Each row is a point on a tangle of strands that fork and nearly touch. The rows are in no order.
In the rows, 128 means zero.
Points whose rows are less than 47 apart are linked; no others are. Some points are linked to none.
Sut: [ 91  61 111 102 118 146 117 110 107 128]
Bogil: [181 155 138 136 118 128 138  62 102 146]
dibul: [131 100 130 111  99 135 163 152 149 149]
rav: [100  94 118 103 165 113 112  66  90 124]
Pezi: [121 130 120 117 149 110 127  82 102 130]
seba: [127 168 107 148 126 112 138 119 118 132]
kopi: [153 189 156 163 149 121  93 118 157  95]
Zes: [115 107 124 107 134 120 131 100 108 136]
Kod: [157 128 108 132  79 174  95 125  59 157]
Fiva: [ 62  93 120 128 180 115  80 143 157  84]
torap: [154 182 110 160 107 138 141  81  91 147]
pana: [ 78 156  80 153 113 134 135 134  97 136]
Divav: [ 49 123 127 154 155 146  85 174 147  77]
baz: [ 61  95  90 114 183 106 102  82 100 107]
bufip: [116  95 114 111 102 157 111 110  78 142]
fafu: [ 81  97 107 110 177 112 107  69  87 118]
sakef: [125  47 142  77 154 109 135  97 147 129]
tumet: [176 175 131 148 117 117 154 117 144 147]
kepib: [144 145 155 143 140 125 133 187 168 109]
vog: [158  98 152  90 144 112 129  74 115 136]
betid: [123 133 127 132 145 116 133 156 155 124]
fom: [111 160 101 144 128 120 131 113 107 135]
Sugo: [ 77 142  82 144 121 137 127 115  86 134]
dun: [ 90 113 105 138 125 129 145 172 148 130]
zol: [102 144 195 150 150 138 113 157 160  69]
Sir: [182 153 142 127 142 101 148  82 133 139]
gason: [143 146 139 122 172  89 111 105 145 108]
divu: [133 142 128 143 106 137 161 200 161 146]
pabe: [ 50 129  65 167 106 151 137 191 126 132]
lal: [134  90  96 120  85 180  97 145  72 145]
kav: [131  97 131  99 123 123 143 120 133 139]
zov: [144 153 168 148 146 127 117 172 167  97]
ninav: [177 171 131 140 136 106 142 106 144 140]
foza: [121 112 175 124 167 122 107 166 175  79]
sida: [142  90  91 122  64 187 111 174  82 149]
lali: [164 103 159  93 143 103 150 130 170 137]
mapu: [ 80 143 168 153 155 137  92 155 152  70]
Beb: [131 156 110 142  67 149 164 169 128 160]
mir: [ 68  91 115 114 195  97  84 121 146  88]
gane: [ 48 143 153 159 153 144  84 160 147  71]
muk: [138 101 170 116 171 115 119 168 181  96]
Fefi: [163 120 161 112 153 102 145 157 176 127]
vid: [151 139 132 129 127 135 113  60  73 144]
Vavi: [ 52 136  62 155  94 155 140 165 102 139]
fel: [149 100 165 109 170 102 128 157 182 111]
burob: [133  65 140  81 136 122 139 106 135 136]
tiga: [132 175 161 154 164 109  84 107 153  88]
boseb: [134 174 110 155  83 138 162 153 121 154]
tid: [183 127 157 108 129 107 148  84 133 146]
tev: [161 110 151  95 163  93 133  71 128 130]
molak: [135 112 125 116  71 150 168 169 146 152]
peful: [169 186 131 161 126 120 138 145 155 134]
tum: [100 148  99 142 125 126 129  97  85 133]
pom: [171 147 140 120  86 132 169 140 142 155]
letov: [157 125 139 107 169  86 127  68 122 127]
Galeg: [ 64 136  79 162 114 148 133 195 139 128]
Sirat: [115 106 124 107 153 128  98  58  70 137]
loz: [180  88 157  79  97 134 144 128 139 146]
Dagi: [189 106 157  90  88 135 151 123 133 149]
laz: [127  96 128 106 122 137 120  94  92 141]
kunon: [124 147 191 150 144 135 116 167 166  76]
kuzu: [175 149 132 136 113 138 120  57  81 152]
bezif: [121  85 144 100 188  95 113 134 174 106]
molo: [145 178 105 161  75 160 141 110  79 156]
Lor: [137 180 107 158 110 124 145 139 126 142]
Gule: [135 172 106 153  93 144 144 108  88 151]
kun: [128  94 108 116  89 168 105 127  79 143]
nisiz: [ 50 102 123 142 172 130  79 160 155  77]
vemel: [161 156 137 140 104 127 168 182 163 152]
nen: [ 74 122  91 150 125 138 130 195 149 123]
Fusi: [135 137 138 146 124 133 152 202 166 130]
gipa: [171 159 139 139  92 130 169 158 153 157]
Tomu: [185 137 151 112  88 130 160 126 137 152]
Faza: [122  54  98 112  58 176 132 170 124 133]
Kedob: [152 192 138 167 135 123 114 140 150 109]
gor: [187  72 146  80  91 150 123 133 116 139]
fad: [169 115 157  99 132 105 155 111 151 146]
tego: [136 133 126 127  72 148 168 174 144 161]
pemod: [135 109 135 105 110 126 154 138 142 145]
gom: [ 61 102  94 115 188  99  85 103 123  97]
guz: [136 119 130 118 141 132  96  57  65 142]
sopeb: [141 159 153 134 173  97  93 109 154  96]
zumu: [ 59 151  69 158 107 150 134 154  97 133]
goguf: [174 174 125 149 115 126 148  77 108 148]
Fefo: [136 135 127 121 164  95 122  94 127 120]

A fork is a point with three links, a tip a point with one. Leave the first point through the second and follow the links. Name the first fork or tip that comes.
gipa / pom => gor
Lor / boseb => kav
bufip / kun => sida
vid / kuzu => molo
Fefi / fel => foza
Vavi / pabe => dun
vog / tev => Fefo
sida / lal => Zes

A fork is a point with three links. Follow the links from the first point to the second and name the forks in between, in order.
bufip / dibul => Zes, kav
molak / burob => kav
dibul / kun => kav, Zes
kav / vog => Zes, Fefo

Name the points in between on the shortest way along the links from the first point to the second, in order.
sopeb / Sir => tiga, kopi, Kedob, peful, tumet, ninav
pana / boseb => Sugo, tum, fom, seba, Lor
zumu / Galeg => Vavi, pabe
bufip / letov => laz, Zes, Pezi, Fefo
